Points on a hilly landscape, in no order, each with its height.
A ball rolls from a point to the lowest of its 3 nearest points, and stops where none of them is lower. Distance is the straight distance between rows; heights are no part of it.
Tos height 1.97: [111,99,68,92,98,100,105,87,96,102,117,97,98,104,117,97,102,101,121,93,113,98,87,108,84,101,104,95,100]
rek height 5.18: [115,110,101,94,85,81,93,113,95,82,109,91,107,107,116,99,99,138,106,94,105,95,83,88,110,106,114,109,84]
Vofe height 4.35: [100,93,95,125,90,116,95,92,106,86,67,94,85,103,76,87,83,94,99,98,107,110,126,95,107,74,75,100,79]
bupun height 1.93: [114,87,77,79,119,93,94,85,89,116,140,103,100,97,124,113,126,84,110,120,113,109,63,100,104,91,119,98,121]
nota height 2.00: [84,92,132,115,97,119,82,112,100,100,74,116,119,81,82,95,94,95,87,93,82,95,116,103,127,100,98,112,103]
lefut height 4.12: [105,105,109,103,110,102,106,117,106,94,108,89,101,98,112,86,96,125,108,90,97,95,101,88,99,102,115,104,94]
kabe height 3.27: [87,92,126,115,91,130,84,105,95,80,69,108,112,79,69,101,84,100,88,104,84,105,132,110,115,81,87,100,84]
kan height 2.62: [96,97,98,80,101,85,104,100,93,109,119,107,94,117,87,107,116,80,90,86,107,91,82,107,88,96,110,109,120]
Lofa height 2.81: [95,104,100,79,113,94,94,102,110,105,123,93,110,95,114,105,116,116,104,99,106,89,75,95,97,107,110,97,120]
sanas height 1.64: [95,92,135,115,94,120,83,112,96,97,71,119,111,74,85,111,82,87,88,107,84,100,122,98,133,102,100,98,105]
suk height 2.90: [106,103,103,91,94,104,89,142,117,83,91,85,93,88,120,111,104,117,113,107,100,99,92,82,111,127,110,103,100]
kubo height 4.17: [94,100,127,104,105,108,87,140,114,109,74,107,121,70,95,101,93,94,91,110,85,92,126,89,129,105,96,110,108]
Bido height 2.47: [85,100,104,94,98,87,113,87,103,107,106,95,100,114,82,102,104,81,77,98,110,98,94,112,86,90,84,88,108]
gufu height 2.03: [121,108,78,89,97,85,109,74,88,96,132,95,95,96,131,99,91,103,122,96,112,114,71,110,92,94,119,85,91]
Sufud height 2.05: [94,107,125,95,97,107,88,129,108,97,78,98,111,95,101,91,91,111,104,116,82,89,133,93,107,102,94,118,104]
fonu height 5.55: [122,107,116,109,75,99,99,126,98,78,84,96,96,97,129,95,78,128,116,92,99,106,107,86,109,121,101,98,73]
ref height 5.06: [108,113,110,91,86,97,94,130,101,76,104,92,96,93,125,100,85,149,107,87,107,112,89,93,105,111,106,89,81]
Vinan height 4.03: [91,105,131,105,112,104,98,130,115,106,74,113,109,85,90,105,101,92,86,107,81,88,108,98,126,105,100,122,114]
katam height 2.27: [105,98,69,77,110,88,103,90,92,107,127,101,90,98,118,112,124,76,108,104,107,110,71,111,87,101,118,101,116]
baneb height 2.91: [95,102,112,110,114,105,102,124,118,100,89,91,94,84,110,96,97,113,106,101,97,83,101,95,107,107,101,111,98]
kag height 0.85: [91,89,100,96,112,99,102,102,104,105,114,109,99,98,98,98,108,97,102,92,103,90,95,95,93,100,98,97,104]
gebur height 1.75: [106,102,59,99,99,97,118,74,96,109,110,96,96,118,109,88,96,85,104,95,103,111,100,108,71,82,97,80,84]
togup height 5.70: [104,109,103,105,99,108,107,103,103,88,106,103,98,98,113,82,88,133,112,92,104,92,97,88,96,100,96,94,88]
faf height 1.78: [110,95,85,74,112,98,97,77,90,117,134,106,115,105,126,113,123,87,105,109,115,118,65,93,99,92,121,95,119]
Viteb height 2.18: [88,97,103,113,96,104,103,72,110,97,88,95,103,108,70,86,91,92,75,95,112,96,107,97,98,75,84,88,77]
gupa height 2.23: [94,102,78,100,100,87,109,81,96,113,111,95,100,116,79,98,111,84,85,111,101,100,98,115,82,91,92,93,108]
Gebel height 2.01: [84,91,114,130,95,118,81,112,102,97,68,123,103,64,84,113,71,96,94,101,74,102,129,90,134,98,106,104,104]
tifo height 5.39: [117,110,91,100,86,94,102,101,94,84,104,90,95,100,115,93,95,138,109,87,106,102,86,102,102,103,109,95,84]
Geve height 0.70: [96,105,93,113,93,89,105,84,98,98,92,90,99,119,79,86,91,87,83,94,103,101,112,96,89,86,83,86,83]
geb height 3.82: [98,98,108,95,109,100,101,128,120,105,103,91,100,95,117,93,109,114,106,109,103,89,91,97,109,112,108,106,95]
lav height 1.62: [106,96,67,96,103,92,116,83,101,117,119,97,94,119,101,101,105,77,101,96,124,113,90,109,76,88,99,101,105]
vulon height 3.44: [96,99,102,99,104,103,109,103,103,89,104,101,97,109,84,85,97,84,90,93,105,98,104,102,96,102,94,94,103]
furu height 1.77: [113,108,82,93,94,96,113,69,84,89,121,97,95,93,139,92,98,111,118,82,115,109,84,103,86,102,115,94,85]
Vami height 3.36: [101,107,108,133,85,118,92,104,104,85,86,102,90,100,95,91,86,103,109,101,89,96,126,95,99,95,86,100,92]
kig height 3.17: [119,107,118,95,83,114,75,143,97,75,79,107,100,86,117,115,89,144,110,98,83,108,113,82,120,132,96,115,88]
Livof height 3.30: [108,106,121,104,86,111,88,129,102,84,80,105,103,85,116,105,77,146,115,102,79,107,130,78,114,123,94,115,93]
geze height 2.71: [98,99,130,77,99,102,87,139,118,89,88,92,116,82,108,111,88,126,105,110,96,96,122,81,129,112,98,117,94]
nive height 3.47: [103,102,93,92,86,96,102,98,91,96,117,96,101,91,121,106,105,128,110,93,103,113,78,107,97,111,119,101,97]
rus height 1.61: [113,95,71,83,110,88,103,74,85,112,125,104,103,103,124,97,106,92,115,94,119,104,77,103,77,91,110,91,125]
fub height 3.01: [99,91,108,87,90,99,88,148,115,91,97,90,106,93,103,118,120,118,104,104,104,107,89,88,117,119,112,111,102]
vezi height 2.04: [93,96,107,87,118,95,97,95,103,103,118,99,97,97,100,101,106,84,99,99,99,94,81,100,112,112,100,110,119]
leve height 2.46: [95,102,107,91,125,96,97,124,114,113,106,87,99,91,108,106,113,101,103,109,96,89,99,93,104,114,118,102,106]
Zor height 5.81: [112,108,105,96,90,99,107,103,100,83,100,87,102,93,114,83,87,145,116,89,104,101,101,102,97,107,107,96,81]
Kun height 1.65: [102,99,65,87,107,90,125,74,87,115,111,100,106,118,109,92,91,93,100,89,114,118,94,99,67,80,107,76,94]
tumov height 2.20: [107,92,84,94,105,85,94,82,101,113,120,98,104,97,130,114,120,104,114,103,114,110,70,108,96,105,113,96,109]
kidan height 2.39: [92,101,135,115,99,122,96,108,90,102,78,111,106,91,75,93,99,97,95,98,83,91,122,104,116,95,96,109,100]
por height 2.30: [101,93,97,81,114,88,96,98,104,111,126,90,100,112,96,121,115,86,108,94,100,99,81,104,95,102,98,96,115]
zar height 2.93: [92,102,127,110,99,109,93,113,99,97,81,116,99,88,78,101,95,89,88,101,96,98,118,104,125,104,88,121,105]
Mag height 5.50: [111,112,109,103,93,95,99,123,108,91,91,101,95,94,129,94,76,135,118,85,99,96,104,87,101,105,105,91,78]
paneb height 3.00: [108,101,111,89,99,100,84,142,117,89,104,90,100,90,105,122,113,119,106,116,102,110,84,77,122,118,123,101,100]
Vez height 0.55: [91,99,115,90,108,94,105,102,109,104,100,105,95,108,89,103,109,81,90,97,98,98,97,96,101,110,92,95,109]
miku height 2.33: [89,97,125,115,100,125,93,111,93,88,81,99,115,93,86,90,90,112,105,96,72,95,133,103,107,99,85,108,87]
dep height 1.66: [98,94,119,117,92,112,87,132,102,91,75,100,116,93,97,90,81,130,118,100,81,92,137,95,111,96,101,106,94]
kevi height 3.26: [82,99,100,86,107,78,109,72,110,121,95,107,102,96,74,112,105,71,69,119,125,86,90,114,103,95,100,94,119]
gevam height 4.20: [99,101,120,100,110,101,94,133,102,110,82,111,109,86,93,103,105,106,87,101,85,92,110,106,120,110,102,120,104]
Giguk height 2.35: [113,104,80,91,96,94,92,88,93,117,131,91,101,97,128,111,120,116,113,104,105,126,70,114,88,102,123,92,97]
fam height 3.49: [92,95,108,126,89,126,88,102,96,79,76,106,89,97,82,85,95,113,117,95,74,101,127,91,104,89,85,98,85]
migel height 4.07: [93,89,109,112,90,107,103,97,101,98,86,98,88,95,80,106,98,80,91,101,105,92,105,96,110,91,82,94,91]
fos height 3.32: [94,100,106,113,96,92,103,87,102,96,81,107,95,97,68,115,102,81,73,114,108,102,105,104,104,95,91,109,100]
raf height 1.27: [88,96,120,125,94,122,85,106,104,83,84,108,103,88,91,83,71,126,111,99,72,108,141,95,106,89,94,114,89]
fibuz height 3.05: [91,98,103,113,100,86,110,71,101,107,94,96,91,105,67,99,95,83,70,110,110,88,98,102,103,88,95,95,96]
Bom height 5.26: [101,109,96,111,100,107,106,114,100,87,96,98,106,100,119,91,86,134,110,87,98,92,98,87,100,105,110,97,84]
biluv height 1.08: [110,93,83,70,96,104,115,57,80,98,132,97,102,107,127,94,98,98,114,94,106,120,84,104,78,84,110,92,92]
sog height 2.17: [112,93,84,100,92,96,103,73,92,93,126,98,98,92,137,91,87,123,117,84,111,113,81,115,93,102,116,72,81]
ruv height 1.51: [111,100,92,64,100,109,110,61,80,123,136,95,109,105,125,111,128,93,123,114,121,120,62,103,94,92,114,100,115]
mupib height 2.28: [98,97,119,110,91,120,89,119,107,97,82,95,105,95,96,96,97,110,101,91,85,100,122,99,112,101,94,108,96]
dufem height 1.95: [111,112,102,121,100,114,102,127,102,90,72,104,102,99,112,95,88,129,110,101,98,96,125,92,105,101,93,112,93]
Zosa height 2.72: [88,100,106,112,99,94,111,86,114,110,81,98,98,100,74,95,94,81,77,99,115,100,96,102,96,92,86,93,87]
Mura height 1.48: [106,105,110,113,83,104,96,128,105,91,72,95,106,91,117,95,82,141,114,100,88,99,141,97,108,90,86,105,91]
Satek height 1.87: [97,96,77,99,99,93,117,90,98,91,110,107,100,121,93,92,101,94,93,96,105,94,97,104,82,91,91,97,106]
faz height 3.46: [103,101,109,107,93,94,107,86,111,103,78,107,92,98,74,116,110,63,79,117,102,90,102,108,108,96,90,112,100]
Ratu height 3.90: [97,98,113,114,98,100,101,124,114,102,88,99,93,95,95,104,100,85,97,101,85,92,111,104,112,103,105,110,104]
sobok height 2.75: [90,94,82,98,110,79,115,63,82,126,114,102,88,112,93,109,124,60,69,101,103,99,92,124,74,95,98,96,124]
zatib height 3.40: [99,100,112,110,96,88,102,93,108,100,90,99,91,101,75,103,95,71,89,100,101,92,108,104,104,99,88,98,89]
sidos height 2.26: [103,110,79,98,109,92,111,90,100,98,122,106,91,110,110,98,107,96,109,87,108,97,89,108,90,102,104,98,106]
Dulut height 0.75: [107,116,92,107,96,100,110,83,96,94,118,102,94,127,85,87,99,101,101,86,103,91,93,100,79,88,94,91,97]
sezol height 3.50: [88,102,102,89,104,80,115,75,95,130,101,105,103,101,83,110,123,74,64,112,104,89,95,120,92,95,103,96,125]
tasuk height 3.48: [102,96,105,135,95,127,103,100,99,84,83,110,86,104,105,83,78,109,117,93,94,92,120,96,99,102,81,91,85]
kon height 1.80: [96,94,61,99,113,90,116,57,100,124,112,92,96,117,100,94,109,79,89,94,114,122,97,115,70,96,94,86,101]
Zoso height 1.63: [101,84,67,72,111,96,119,75,84,121,124,104,103,110,121,107,89,74,114,100,122,111,84,114,76,91,109,91,109]
fasit height 0.53: [93,97,98,84,110,97,92,109,102,99,116,97,103,108,99,100,119,91,92,92,97,84,87,112,100,117,107,97,108]
bifom height 2.21: [101,92,79,119,102,94,91,49,95,113,111,101,75,119,75,91,101,92,78,109,109,98,105,120,89,88,84,95,91]
Poba height 3.29: [92,97,110,96,92,87,111,89,114,108,88,103,90,100,85,106,98,64,66,111,117,91,96,102,95,93,97,91,103]
tofa height 2.22: [101,105,86,86,109,82,99,92,105,111,120,96,107,108,123,99,130,100,111,106,95,93,82,98,104,101,111,101,124]
nedib height 5.57: [113,115,97,103,82,95,89,131,107,72,80,100,93,91,115,103,81,128,104,99,98,104,105,85,118,118,100,100,85]
Rul height 2.98: [97,101,114,114,92,113,95,104,92,95,70,115,99,92,70,104,93,91,93,95,83,99,117,110,110,81,81,108,99]
feg height 2.54: [102,110,114,89,105,110,90,142,109,93,85,107,114,86,100,108,102,122,106,110,82,92,117,99,116,110,94,108,100]
mim height 5.52: [101,103,105,110,100,114,102,108,106,90,97,106,94,114,106,82,91,114,100,94,105,89,98,94,99,107,98,86,95]
nagog height 5.51: [100,106,102,108,103,106,103,125,105,85,88,92,97,94,108,93,85,127,112,100,106,93,108,92,108,107,108,96,78]
kas height 5.90: [100,105,101,107,119,104,102,109,103,106,99,98,100,90,122,92,90,106,108,102,103,91,88,91,100,116,116,106,104]
Bez height 4.78: [114,109,108,90,85,95,92,122,104,88,104,87,106,98,113,103,99,138,107,99,99,106,82,90,108,111,121,99,96]
Dure height 2.15: [112,97,74,85,115,99,106,89,101,105,129,105,96,108,132,112,121,92,110,103,106,114,72,100,96,101,107,101,120]
nesi height 1.84: [110,91,75,81,113,85,117,72,85,121,129,97,103,116,116,98,110,70,107,104,121,107,71,106,92,102,111,100,121]
rokal height 3.53: [108,108,101,104,99,99,103,132,113,93,93,95,102,87,114,108,100,117,107,103,107,94,98,94,113,110,114,116,93]
femov height 2.38: [88,98,92,92,101,80,109,81,101,129,117,88,94,113,82,110,109,74,89,101,101,108,103,113,85,93,93,89,112]
nid height 2.94: [92,97,87,84,109,75,97,89,97,111,127,102,92,113,96,116,123,67,97,104,110,94,72,113,86,111,106,102,126]
Kiper height 1.90: [98,107,86,118,100,91,112,67,102,97,95,91,92,122,79,83,104,101,91,95,105,95,101,116,83,80,80,88,95]
ser height 1.96: [106,91,77,82,109,84,102,78,93,114,121,96,108,118,109,102,98,73,104,102,109,121,75,103,85,96,104,94,114]
nada height 6.07: [105,101,113,125,99,112,108,110,104,93,94,103,89,94,115,81,80,117,111,94,92,102,115,84,93,103,99,103,85]
lizos height 2.16: [112,99,81,87,110,93,104,92,92,111,123,103,102,102,109,108,116,87,105,100,95,102,84,111,90,102,108,101,120]
Borot height 3.54: [92,101,95,98,116,80,103,58,104,110,95,104,101,115,80,110,116,73,57,113,117,87,92,116,96,84,100,96,100]
tamo height 3.39: [106,107,91,97,105,89,100,98,95,97,114,95,102,100,116,101,104,120,109,92,100,94,88,104,98,106,110,103,101]
kiba height 4.56: [91,94,103,117,101,110,97,107,113,96,91,106,90,100,96,95,95,82,100,91,94,94,106,97,106,105,92,105,96]
ras height 2.96: [106,107,131,93,90,107,82,151,105,83,88,92,101,94,102,119,106,135,115,99,83,110,106,77,120,124,111,114,97]
Vud height 2.29: [90,90,87,91,103,76,120,65,100,134,108,86,90,113,97,126,127,60,72,100,103,107,82,119,86,98,94,95,130]
Rik height 1.52: [110,95,69,79,98,94,117,71,88,112,121,101,102,114,109,97,102,86,107,89,113,111,86,105,66,92,109,90,101]
gekip height 2.31: [101,94,86,89,102,84,119,84,94,112,105,87,106,107,85,99,108,76,88,104,98,109,103,113,75,97,89,89,113]
Mopa height 1.29: [108,93,70,78,92,85,128,54,70,103,128,105,108,118,117,91,107,95,112,89,116,114,87,98,61,79,108,88,98]
voku height 5.69: [106,104,102,111,101,112,102,122,107,93,87,94,91,100,117,89,84,117,112,105,101,86,106,88,106,96,101,94,92]
tepa height 4.10: [110,106,104,84,91,92,90,105,95,87,117,95,116,95,111,110,104,127,112,103,109,108,73,93,103,107,119,96,90]
Rer height 1.60: [97,97,93,113,99,93,110,77,101,102,98,100,98,116,85,84,107,97,77,107,108,96,104,104,85,83,83,89,88]
bek height 3.56: [98,105,107,99,109,101,91,137,111,99,93,84,98,90,98,112,112,112,102,109,87,101,106,88,125,113,102,115,96]
Butus height 4.15: [82,98,124,107,107,100,97,116,117,94,95,107,94,90,87,106,124,83,94,99,82,84,94,108,114,103,96,119,108]
pema height 2.63: [100,106,119,84,100,97,86,152,118,90,87,100,112,96,97,118,106,120,100,109,96,93,118,88,123,122,105,116,108]
nuno height 1.76: [104,86,67,96,109,79,115,80,91,122,117,96,101,119,112,117,111,66,100,98,119,113,88,115,81,88,102,98,122]
kagap height 1.79: [101,93,71,107,100,95,114,62,89,115,104,97,96,128,100,87,101,98,96,102,114,113,99,106,73,89,86,85,88]
niti height 2.70: [111,108,82,95,97,82,89,105,101,107,118,98,100,94,122,107,110,121,103,103,103,113,74,102,98,103,124,95,100]
pamo height 1.28: [95,90,72,96,97,79,110,84,87,126,113,89,95,112,82,127,110,55,81,115,103,102,79,114,82,94,105,102,131]
daneb height 6.41: [98,104,102,102,105,109,101,94,100,89,106,93,104,107,102,83,102,113,116,95,98,90,101,100,92,100,100,97,101]
kome height 1.40: [109,102,91,82,87,103,96,61,79,104,131,99,110,97,140,91,107,106,122,94,107,119,62,113,86,95,126,91,93]
paz height 4.71: [103,93,99,119,93,115,98,97,106,92,103,108,82,112,85,82,94,86,116,94,95,106,113,81,95,98,84,93,89]
zafa height 0.68: [102,106,103,89,111,91,94,126,105,105,111,95,102,98,111,115,101,120,96,108,110,98,92,79,111,111,114,96,110]
lod height 2.25: [93,109,84,87,96,96,112,97,102,101,119,103,99,119,90,101,106,87,103,96,100,97,85,109,84,107,96,105,108]
moro height 3.58: [94,103,113,110,96,99,102,105,112,102,84,102,87,84,78,104,100,72,86,102,99,91,103,105,112,102,95,109,114]
roruk height 2.67: [100,113,116,101,88,97,94,139,107,96,79,94,110,99,112,108,93,132,102,110,93,92,113,87,115,115,103,113,95]
Tesop height 1.23: [85,94,130,111,96,113,88,137,101,92,75,107,127,83,95,92,79,116,102,106,83,97,148,93,116,99,100,111,97]
repa height 3.33: [91,104,116,110,89,115,91,105,86,105,71,116,94,81,71,114,91,86,87,107,94,94,107,106,123,96,91,110,112]
sivi height 3.14: [96,105,103,85,104,85,87,107,97,95,112,90,110,101,114,106,103,125,101,94,102,105,78,91,99,109,113,103,97]
rifir height 3.88: [98,98,98,127,85,124,100,98,101,80,82,108,85,104,86,88,86,102,107,92,90,107,128,99,101,89,81,92,87]
biko height 1.99: [93,103,98,109,93,95,105,87,107,103,92,93,101,111,84,85,88,84,83,107,112,90,102,100,90,94,87,89,89]
nek height 2.89: [95,96,119,123,86,123,91,116,105,92,80,106,99,94,78,93,91,95,102,98,87,103,130,92,109,93,84,108,94]
Tus height 2.82: [98,94,107,91,109,94,103,108,105,102,101,108,86,96,88,107,113,68,88,112,96,93,96,98,114,115,99,107,117]
Keva height 2.37: [98,98,89,92,101,89,110,92,92,102,114,100,94,112,84,108,105,82,101,99,102,97,89,114,94,101,101,104,117]
tilod height 2.78: [95,97,125,102,102,116,91,114,95,101,79,112,104,83,77,105,101,87,92,103,86,78,114,99,114,96,103,113,103]
namun height 3.08: [84,98,86,96,116,71,107,54,88,126,98,110,81,109,84,109,126,75,68,121,117,90,92,128,80,90,94,98,129]
Mul height 1.74: [115,100,71,95,90,93,116,73,93,98,125,96,94,109,125,93,93,97,113,94,114,111,89,101,79,86,100,83,87]
veg height 3.67: [82,83,107,113,89,123,78,98,95,83,68,110,104,88,71,88,80,93,99,85,75,107,131,95,116,78,85,103,82]
Mazep height 1.47: [118,93,85,82,93,93,111,61,82,94,128,97,99,102,126,83,93,115,113,88,120,108,83,102,87,100,106,92,95]
Luzut height 0.95: [102,102,114,120,92,120,90,122,94,82,77,99,105,86,105,88,77,134,118,104,95,105,143,92,106,99,82,112,76]
vab height 0.87: [107,112,110,91,101,102,93,114,98,91,104,91,100,98,111,95,95,130,114,89,108,93,96,95,110,109,106,96,94]
Lemi height 1.85: [100,108,69,103,96,97,111,80,99,114,106,100,88,120,84,90,98,84,93,99,103,107,105,104,65,83,92,85,92]
tozuz height 3.22: [110,106,115,124,94,113,96,120,100,86,84,87,95,104,103,88,88,112,114,104,83,98,139,87,97,96,85,110,93]
Vur height 3.11: [103,94,111,116,100,114,98,116,100,95,84,107,96,94,94,101,103,93,96,101,94,92,117,97,104,102,96,111,94]
belif height 4.50: [97,104,110,113,105,106,109,99,105,91,91,102,96,112,87,99,101,85,91,97,104,95,103,93,96,106,95,91,91]
fek height 2.19: [117,96,88,82,102,92,91,97,95,108,125,92,116,97,105,114,125,110,107,110,97,107,71,104,111,105,119,96,126]
ded height 3.15: [102,104,113,103,100,110,96,108,102,104,76,107,91,91,70,110,105,70,90,101,88,94,112,99,116,103,93,109,109]
fid height 3.66: [93,100,103,104,112,103,97,108,113,95,110,108,96,104,101,83,101,95,97,88,93,86,92,101,99,105,98,95,100]
fulug height 4.18: [115,110,81,91,90,82,102,92,87,99,118,90,106,82,136,105,103,117,113,96,103,119,70,109,94,113,115,96,108]
pegi height 1.89: [88,94,68,113,118,91,108,34,92,116,102,105,84,125,94,88,105,76,90,102,109,100,98,99,68,87,83,74,93]
mize height 2.34: [97,106,120,98,103,107,95,132,118,102,88,92,113,90,104,99,98,114,106,109,98,90,114,106,109,111,103,111,101]
bebi height 2.83: [84,94,118,120,100,124,78,103,101,85,75,108,101,92,78,96,88,108,105,99,81,95,126,99,116,94,88,108,89]
Lasak height 3.93: [98,98,116,98,117,107,98,116,117,94,104,104,95,106,95,99,103,86,103,98,108,90,102,96,101,115,94,102,100]
tufin height 4.19: [91,97,117,97,119,100,97,115,120,96,104,98,88,99,94,106,107,82,94,96,103,81,87,93,114,120,110,115,114]
vata height 2.14: [101,100,89,75,106,93,95,89,98,117,134,99,107,91,122,103,116,98,116,105,107,114,68,110,96,103,110,103,113]
Pomig height 3.43: [95,93,100,116,97,110,96,90,96,98,87,99,88,118,87,94,81,93,92,101,103,95,105,89,83,89,79,100,90]
Bibi height 1.21: [108,99,90,73,105,98,104,60,76,115,130,104,113,105,133,107,100,106,116,104,115,128,64,99,95,99,115,96,110]
sufor height 1.02: [116,94,81,60,98,95,114,60,75,105,132,102,106,110,126,96,101,105,114,90,118,121,69,97,91,96,106,90,106]
Lilok height 1.92: [91,92,132,108,110,115,79,114,99,111,70,107,120,76,91,101,82,90,85,115,81,94,121,102,128,105,108,110,101]
kov height 0.26: [97,112,89,106,96,114,111,88,95,88,113,99,104,114,90,78,87,109,101,83,97,89,104,95,88,98,87,93,91]
tuzut height 1.88: [93,98,118,105,99,107,84,125,108,91,78,95,113,91,102,93,83,117,112,102,88,97,134,94,114,103,94,108,90]
Lenuk height 3.21: [80,99,106,106,100,92,110,80,106,113,90,102,92,97,79,103,100,67,64,105,112,86,91,108,104,90,105,94,100]
pazip height 4.96: [107,108,109,92,90,101,84,129,98,88,97,100,106,93,119,108,99,140,109,98,98,111,84,79,111,121,111,103,91]
kaze height 2.66: [103,105,96,130,100,118,97,116,101,85,83,97,86,101,100,91,87,119,114,101,89,88,129,89,97,101,92,101,85]
zuvi height 1.81: [110,77,78,76,102,97,115,68,90,120,141,101,110,111,118,103,114,92,121,112,119,115,69,113,89,93,115,87,116]
rin height 2.07: [112,99,79,78,119,95,97,90,93,111,134,97,108,103,114,115,125,89,113,109,99,104,75,105,101,101,113,104,119]
rab height 1.98: [90,106,127,107,94,119,86,111,97,101,61,110,114,70,85,102,84,80,91,108,92,82,117,99,133,102,105,100,117]
tino height 2.24: [110,87,67,69,115,83,100,84,92,122,120,96,107,108,102,125,113,52,98,106,116,111,81,105,87,90,109,102,124]
Vemeg height 3.23: [81,88,122,117,94,124,89,106,95,91,62,116,111,87,79,108,88,89,92,97,81,91,129,91,118,97,86,102,96]
guzep height 0.74: [113,114,84,111,98,96,99,95,85,92,118,96,93,93,119,95,102,123,123,86,108,105,98,109,86,103,107,102,94]
tutez height 3.28: [122,105,122,112,76,109,82,141,98,72,87,105,92,93,118,104,76,149,109,96,96,93,123,84,113,112,92,102,77]
teref height 3.62: [90,100,120,109,99,106,97,125,108,99,76,108,95,99,79,106,109,83,88,100,80,85,104,111,119,110,88,115,106]
nupab height 1.73: [93,94,130,120,95,124,72,107,95,89,73,120,112,81,77,88,76,103,99,92,79,102,136,89,123,104,92,102,85]
keniv height 3.31: [95,104,114,89,114,92,97,134,121,97,92,89,108,86,108,116,112,100,96,113,88,96,106,91,116,110,108,104,103]
Zefik height 1.86: [96,95,71,119,110,85,113,66,101,118,111,91,88,114,104,96,101,81,89,98,106,118,99,113,75,87,86,86,94]
keru height 2.55: [99,109,111,102,102,110,96,138,106,93,86,91,106,97,103,94,103,125,105,108,96,93,120,89,113,108,100,112,97]
futo height 0.54: [115,94,73,64,89,99,120,59,72,94,134,98,105,117,128,102,108,101,126,86,116,125,74,111,83,85,110,102,91]
pom height 1.72: [103,91,70,102,107,89,120,64,82,124,110,99,99,122,102,80,96,90,97,86,113,121,101,104,54,88,98,82,95]
fekab height 3.12: [95,89,108,92,98,88,106,89,105,113,115,96,98,111,74,109,109,63,88,101,104,94,79,105,88,97,97,94,116]
Nobi height 6.95: [102,101,94,100,110,107,115,104,101,101,112,97,100,113,103,95,108,117,107,80,92,91,89,107,88,98,98,93,95]
dobi height 2.10: [96,108,73,114,94,87,113,58,97,113,106,98,94,121,78,93,118,83,71,99,103,96,94,121,80,85,88,90,102]
gik height 0.81: [91,85,135,116,96,111,93,124,109,101,69,109,112,69,89,91,80,103,100,110,76,93,144,94,129,104,100,108,95]
lital height 2.06: [98,107,96,78,109,88,86,123,101,96,115,84,106,99,103,112,107,117,98,110,111,104,70,87,106,111,123,101,110]
Pup height 1.22: [95,96,134,118,102,117,84,118,98,96,71,110,114,74,86,91,77,96,96,99,84,98,134,96,117,93,90,102,103]
badez height 2.80: [91,111,96,79,123,87,96,99,101,115,123,105,103,101,91,100,118,73,97,110,91,94,77,109,96,110,104,104,126]
vofu height 2.02: [102,109,80,111,92,98,107,89,96,90,110,112,95,117,93,86,104,119,110,84,99,94,102,107,79,86,90,98,87]
muno height 5.56: [108,113,103,102,97,100,104,133,106,87,90,96,98,93,126,93,89,124,106,97,101,104,108,86,103,121,103,96,90]
gosa height 2.88: [89,98,106,91,99,86,107,89,105,113,106,105,93,104,79,119,113,67,77,103,111,93,81,107,93,97,95,97,119]
kezeg height 2.97: [97,100,84,107,109,91,121,40,92,127,109,98,76,110,91,106,123,68,81,107,111,106,100,116,77,88,88,90,109]
Badif height 3.34: [90,89,102,122,90,125,83,94,97,79,74,108,98,104,71,95,86,101,95,98,83,100,136,97,116,78,75,107,78]
Donan height 4.79: [94,95,106,127,94,117,98,106,98,91,82,106,96,105,76,94,96,92,86,97,105,98,120,96,97,92,87,96,85]
fav height 2.79: [103,113,109,91,91,104,92,140,115,78,84,96,100,90,111,108,97,120,113,98,87,102,114,87,118,119,103,110,93]
tugen height 4.49: [112,107,96,90,90,80,102,95,94,87,121,93,106,96,118,96,97,133,113,96,104,105,84,104,99,103,119,99,92]
Pimo height 5.29: [89,97,103,125,84,112,100,84,103,102,81,104,90,101,63,102,94,82,78,107,99,110,118,98,104,81,80,103,90]
goter height 2.69: [95,101,135,81,114,102,84,148,121,96,84,101,113,83,103,109,103,119,90,111,86,96,116,92,129,121,97,118,104]

Two balls start at each pair of points below. Name the first point that both come to, or write never.
kiba / nek | mupib
tutez / fonu | never
migel / Ratu | never
tifo / ref | sivi
rek / Bez | sivi

Call two points neighbours if one is among the 3 nearest of the other. Go from one point of each pair to the other, from neighbour to neighbour, staying as low as possible. Name the highest point that can't be avoided.
Vez / raf | paneb
zafa / futo | Lofa
Vez / fasit | kag
futo / Geve | gupa
gik / Luzut | dep

Where does a ball stop that starts at each point below?
fub | mize
fos | Geve
rokal | mize
muno | vab
